Points, in no order, along strands that fork, close into loops and pass close to each other.
In the rows, zero is written as 128.
Points whose rows are less than 119 apart are linked; no others are. Some points are linked to none.
z_490: [114 144 123 160  79 127 103  53 116 169 109 187  96 120 164 141 133 131
 110 105 148  62  68 132 133]
z_10: [116 141 139 135 130 143 117 236 165  71 200 114 139 128 129 136 138  94
 124  98 110 105 166 176  77]
z_470: [146 144 104 138 129 163 130  94 120 140 178 122 166 111 131 117 111 143
 149 135 144 158 105 121 206]
z_757: [132 157 161 113  93  98 157 167 154 103 112 170 182 125  87 118 163 159
 133 108 133 143 145 166  97]
z_557: [123 130 152  95 170 122 116  99 136 143 189 141 102  89 151 125 132 110
 179  94  83 136  98 104 175]
z_342: [125 131  86  81  92 122 159 109 124 124 105 130  93 138 125 111 121 142
 135 107 148 120  98 123 145]
z_282: [133 147  96  69  68  96 167 151 149 108 117 147 104 137  93  99 119 142
 121 103 149 117  89 151 104]
z_832: [124  69 124 131 118 129 156 178 154 101 146 119 139 135 114 100 116 138
 140 113 113 150 169 151 108]
z_140: [138 115 157  98  87 120 121  64 140 140 100 167  85 131 172 124 105 138
 137 121 113  84  88  74 132]
z_169: [164 159 131 115 100  96  91  42 154 138 122 177 115 108 166 170 106  83
  90 131 159  42 162  99 129]
z_412: [100 103 122 152 153 129 154 183 145  85 181 119 128 131 158 115 150 128
 164 101 105 135 174 145 147]
z_20: [ 88  98 117 136 149 124  73 119 123 175 119  70 119 110 140 118 162 133
 138 125  90 136 103  72 134]
z_350: [155 145 100 112  61  95 137  58 126 132  75 142 142  92  97 128 103 147
 116 154 177  96 132 136 126]
z_688: [117 106  83 119 157 145  97 148 149 138 161  83 120  95 129 116 164 111
 125 101  98 135 115 110 130]
z_988: [173 162  99  96 126 140 174 200 196  70 127 151 178 124  86 105  98  91
 110 141 107 141 113 162 102]
z_985: [110 164 173 128 100 130 128 195 159  64 145  94 163 152  94 113 151 137
 146 174 150 165 182 124 136]
z_558: [ 73 136 175 169  97 151 122 129  76 105 110 137  86 205 136  83 117 145
 123 151 147 150 151 155 116]
z_674: [125 124 189 114 142 108 184 114 107 150 177 138 137 128 148 165  86 145
 151  98 152 114 135 163 155]
z_101: [ 47 119 153 187  86 148  79 180 124  74 175 131 121 175 150  96 155 140
 169 145  89 132 168 136 137]
z_705: [179 143 155  70 192  98 190 139 154 141 125 180 105 143 128 149  97 146
 109 132 141 113 147 125 106]
z_968: [146 157 189 126 154 141 152 135 142 169  89 174 144 129 162 164 158 143
 104 130 153 109 120  72 126]
z_44: [121 111 185  98 107 145 116 140 129 145 120 158 125 158 177 143 143 143
 165 126  88 133 102  80 117]
z_194: [190 129 119  88 198  75 176 108 138 128 118 173  98 124 124 147  96 142
 136 114 135 123 150 153 135]
z_580: [116 136 159  76 176 120 146 149 142 136 179 136  98 112 135 115 159 118
 140  89 105 153 126 113 150]
z_546: [106 120 152 186 129 143 151  81 117 142  75 135 107 112 115  96 149 146
  62 148 172 129 118 118 154]
z_302: [ 56 144 153 149  87 139  61 192 148  60 189 104 120 164 153  87 147 108
 162 144 123 107 181 133 121]
z_944: [ 86 100 108 140  97 179 115 143 121 104 148 110 102 117 144  46 132 113
 137 155 109 155 132 139 134]
z_903: [ 94 127 111 171 140  98  87  40  84 145  95  80 123 138 135 141 134 132
 102 136 122 130 109 102 161]
z_691: [132 127  70 139  99 141 104 124  85 155  76 118 106 127  97 105 139 123
  93 109 152 131  97 159  94]
z_822: [112 101 142 186 172 168 102  94 107 135 196 138 106 141 147 153 140 154
 169 132  70 146  90 113 181]
z_799: [ 92  83  81 157 117 176 139 182 123 101 114 102  91 122 154  75 154 103
 149 164 104 143 159 124 132]
z_89: [156 126 104 112 101  91  98  48 113 133  95 148  96 144 142 167  88 115
  99 141 162  64 149 105 117]
z_795: [114 152 125 155  97 126 154 190 142 102 134 130 183 127  60 115 164 141
 123 100 130 151 119 180  98]
z_711: [117 166 122 138 123 100  93  40 129 156 111 161 109 117 145 141 155 130
  94 100 147  81  78 107 152]
z_422: [120  84 132 151 170 124 133 196 135 148 133 103 146 110 117 172 179 134
 154 114 111 141 162 122 114]
z_946: [134 141 119  99 173 117 152 180 158 108 171 142 118 102 111 114 169 104
 134  77 108 140 107 169 112]
z_496: [ 68 145 171 173 104 145  88 138 100  64 150 138  84 214 129  82 136 143
 157 150 126 153 154 155 153]
z_544: [ 88  86 148 198 175 111 132  88 111 149 113 136 108 135 144 140 166 181
 122  94 106 122 117 118 143]
z_100: [131 108 156 117 132 102 189 116 107 179 139 100 139 130 134 170  93 170
 135  98 151 106 108 135 148]
z_821: [116 120 116 102 135 119 163 132 127 171 144  59 163 103 139 144 107 140
 163 109 136 128  86 110 164]
z_500: [111 117  73 130  99 137 119 113  94 151  90  99 121 131 121  98 127 130
 135 122 145 143  95 132 152]
z_368: [131 161 145 100 173 110  95  60 110 169 163 154 110  91 166 153 142 115
 156 100  95 117  69 103 177]
z_971: [132 143 107 136 148 100  80  82  91 164  99  83 163 132 123 174 155 124
 103 116 138 129 119 104 131]
z_559: [159 127 133  91  80 106 163 146 154 139 102 137 192 113 112 118 124 161
 142 130 149 146 135 128 118]
z_504: [ 84 117 162 206 147 145 137  96  94 141 118 142 121 148 126 127 150 169
 103 143 133 135 120 126 163]
z_732: [140 134 138 165 157 128 115 101 121 176  72 141 150 129 145 168 165 145
  87 124 152 110 107  95 140]
z_394: [201 131 113  95 182  59 141  81 144 120 120 160 138  89 106 160  81 118
 132 127 129 116 178 164 119]
z_443: [117 101 124 128  85 159 113  68  91 149 109 150  54 125 142  85  81 120
 119 145 139 119 123 130 121]
z_758: [142 100  74 129 165 148 118 206 160 118 153  86 148  84 138 128 146  86
 140  98  96 121 131 122  91]
z_399: [ 89 169 134 161 114 125  98 227 162  46 184 110 147 139 151 107 182  99
 151 114 123 106 173 161 107]
z_655: [137 146 122 107 113 125 138 101 129 133 159 149 161  95 118 130 118 153
 161  99 160 139 100 143 186]
z_582: [ 97  78 147 141 107 178 111 118  90 127 153 131  51 143 141  68  93 117
 128 139 108 151 132 135 127]
z_524: [ 83 124 155 130 128 123 163 114 126 151 161  69 168 114 149 101 129 156
 160 137 103 162  98  99 185]
z_652: [113 175  97 111  57  72  81  54  67 143  72 106 132 144 144 161 132 103
  95 142 150 113 135 107 101]
z_201: [150 121 189  86  99 107 135 173 126 139 174 149 138 164 135 147 112 150
 126 117 155  99 162 141  75]
z_562: [ 91 118 134 195 132 127 106  48 104 175  86  93 103  99 134  99 131 133
  69 157 148 116 116 105 148]
z_295: [122 131  91 175 136 186 163 219 173  77 127 102 162 105  82 127 139  85
 113 132  89 133  95 150  93]
z_698: [192 143 112  82 174 149 148 169 148 146 129 132 117 124  86 153 135 127
  84 138 151 145 114 114 107]
z_509: [ 76 122 188 189 102 176 134 112  49 148  97 154  86 185 150 114 104 139
 130 149 126 121 108 150 105]
z_4: [115  88  72 126 131 155 152 163 104 124  65 109  85 147 142  76 124 102
 144 144 109 148 161 142  92]
z_287: [152 179 124  99 149  99  90  45 117 142 145 165 105  94 135 178 135 117
 131  92 141  95  84 115 163]
z_391: [133 155 101 129  95  93  84  46  76 152  75 124  89 139 150 152 107  99
  70 152 157  97 143 113 119]
z_702: [120  76 122 184 172  98  93  87 115 143 107 134 120 110 120 146 160 156
 118 109 114 123 157 124 128]
z_603: [140 101 124 156 157 172  96  81 101 142 162 133 100 169 151 153 101 131
 154 121 105 143  99 115 171]
z_24: [176 127  70  85 160 106 155 140 162 124 122  95 163  90 123 135  82  89
 163 135 128 133 138 127 139]
z_530: [144 128  80 114  87 136 128 165 137 138 103 134 123 128  74 109 132 128
  93  97 134 139  84 156  88]
z_960: [133 100 160 143 109 184  94 120 106 171  94 139 143 108 124 132 146 145
 100 176 153 145 139  80 110]
z_755: [179 145 175  76 169 144 169 165 155 127 164 150 109 138 111 151 113 139
 111 148 147 147 155 132 110]
z_959: [151 140  91 127 159 155 122 130 150 114 152 111 184  76 116 118 132 103
 149 142 147 174 141 122 192]
z_38: [ 86 119 169 140 171 124 146 165 116 106 189 104 147 131 170 128 127 127
 186 103  78 148 159 146 170]
z_81: [ 98 121 163 124  90 164 115 153 111 133 148 133 129 162 157 108 137 143
 161 127 113 143 118 101 139]
z_103: [138  95 158 164 119 162 128  76  92 137 142 165  84 167 165 142  89 137
 138 124 115 123  71 116 140]
z_363: [177 203  41  68 134  71 116 137 167 104 103 121 177 124  83 164 119  74
 133 124 108 120 108 138 117]
z_854: [147 151 145  73 161 108 183 176 128 118 146 140 136 165 157 138 120 124
 173 103 125 131 152 155 146]
z_818: [131 113 131 120 129 120 173 148 148  96 169 118 135 130  99  96 101 137
 121 106 142 152 135 167 133]
z_970: [195 132  89  86 142  64 146  67 155 123 127 125 127 116  98 171  69 119
 127 158 151  96 170 140 120]
z_593: [169 110 108  99 116  99 145  61 127 143 121 148 110 131 131 174  77 136
 141 124 156  67 135 114 135]
z_834: [128 137  92 153 173 155 155 212 178  84 152 101 166  66 118 143 152  79
 122 112  81 119 112 139 106]
z_661: [ 70 114 150 156 110 141  86  79  90 182  83  96 132 105 157 109 150 140
 138 169  98 139  82  68 126]
z_428: [117 137 160 116 112 116 110 208 130 104 186 111 132 177 127 145 133 130
 124  90 150 109 161 184  91]
z_728: [169 152  34  88 141  98 128 155 166  97  83 118 148 153  76 147  89  87
 108 144  89 113  97 141  96]
z_507: [145 163 168 107 130 132 148 233 163  82 142 118 191 149 115 140 143 121
 144 162 133 157 184 156  97]
z_88: [136 128 124 164 150 110 137  91 132 153  49 153 117 141 146 135 159 120
  60 133 171  98 135 104 130]
z_52: [178 115 112 109 167 152 126 133 145 140  96 104 120 115  83 139 131 127
  85 169 149 160 130  98 116]
z_330: [158 129  59 147 173 148 103 137 162  83 140  87 177  65 147 122 140  76
 147 130 106 147 171 127 152]
z_284: [116 158 143 112 117 115 157 138 145 106 191 146 163 107 113 101 134 148
 149 102 143 153 133 155 160]
z_318: [153 103  28 124 131 105 139 146 161  95  72  88 139 144 102 111 101  95
 127 117 109 117 116 155 105]
z_716: [153 114 165 140 120 191 129 119  82 164  73 172  77 158 155 112  86 133
 105 182 150 137 149 118  97]
z_219: [179 124 114 109 150  94 124 100 161 127  87  93 162 103  65 154  97 114
  87 154 139 152 142 108 106]
z_409: [ 94  99 163 172 144 148 113 143 115 111 215 123 123 160 181 124 113 135
 195 121  57 133 112 131 156]
z_48: [167 142 120  91  89  78 152  79 161 146  66 152 182  83 115 141 108 157
 149 134 164 113 147 126 121]
z_43: [155 139 212  84 128  93 159 135 126 133 177 170 140 137 132 151  84 157
 130 114 162 102 178 169 113]
z_268: [121 108 121 126  65 115 123  62 111 159  70 144 136 105 119  99 116 153
 112 136 175 111 134 135 100]
z_771: [158 149 100  91 146 150 138 197 174  88 179 166 141  98 101 112 135  95
 124 108 105 140 129 169 103]
z_783: [154  64 131 150 176 137 115 144 119 148 128 130 127 120 119 164 151 153
 129 121 129 135 178 119 108]
z_218: [169 182  72  52 123  78 103 102 135 125 102 114 128 123  99 163 136  99
 111 122 139 109 121 114 100]
z_270: [160 101 137 125 126 156 126 128 123 148  88 148 104 122 115 110 123 141
  76 167 168 141 154 101  97]
z_464: [ 90 105 154 154 100 177  94 118  89 183 103 108 139  89 132 108 142 153
 136 186 131 154 128 103 119]
z_80: [ 98 120 107 185  99 158 145 209 150  70 127 119 177 122  81 111 155 118
 108 138  96 154 120 178 102]
z_865: [140 143 219 118 131 151 133 122 137 151 122 181 144 146 179 166 147 145
 139 129 118 117  93  77 121]
z_296: [ 20 162 181 178 101 157 103 153  92 116 164  95 101 177 122  94 151 167
 136 186  90 145 101 131 163]
z_601: [133 164 109 103 144  62 109  75 133 151 104  86 143 108 104 167 158 126
  97  98 145 122 112 103 126]
z_639: [107 146 152 124  96 154 133 188 131  99 154 128 151 168 146 121 151 136
 156 152 127 163 159 107 147]
z_753: [137  87  54 128 130 125 133 135 119 114  68  76  94 131 107  82  92  85
 119 145 112 149 159 137  94]
z_808: [110 116 197 183 104 183 118 113  81 128 154 155  71 185 148 133 110 133
 113 139 126 123  73 140 122]

A piece is all that can be reached along the links. How many separate loops has the piece of each point below (a circle has one, a figure eight two, a Y none), and how many tips (points with one link)?
z_10: loops 0, tips 2
z_582: loops 1, tips 3
z_705: loops 0, tips 5
z_530: loops 1, tips 0
z_490: loops 0, tips 2

A tip is a point with one link. Name the tips that can be reached along the links from each point below, in the order of the rows.
z_821: z_524, z_330
z_753: z_422, z_443, z_507
z_394: z_169, z_652, z_716, z_219, z_268
z_368: z_490, z_988
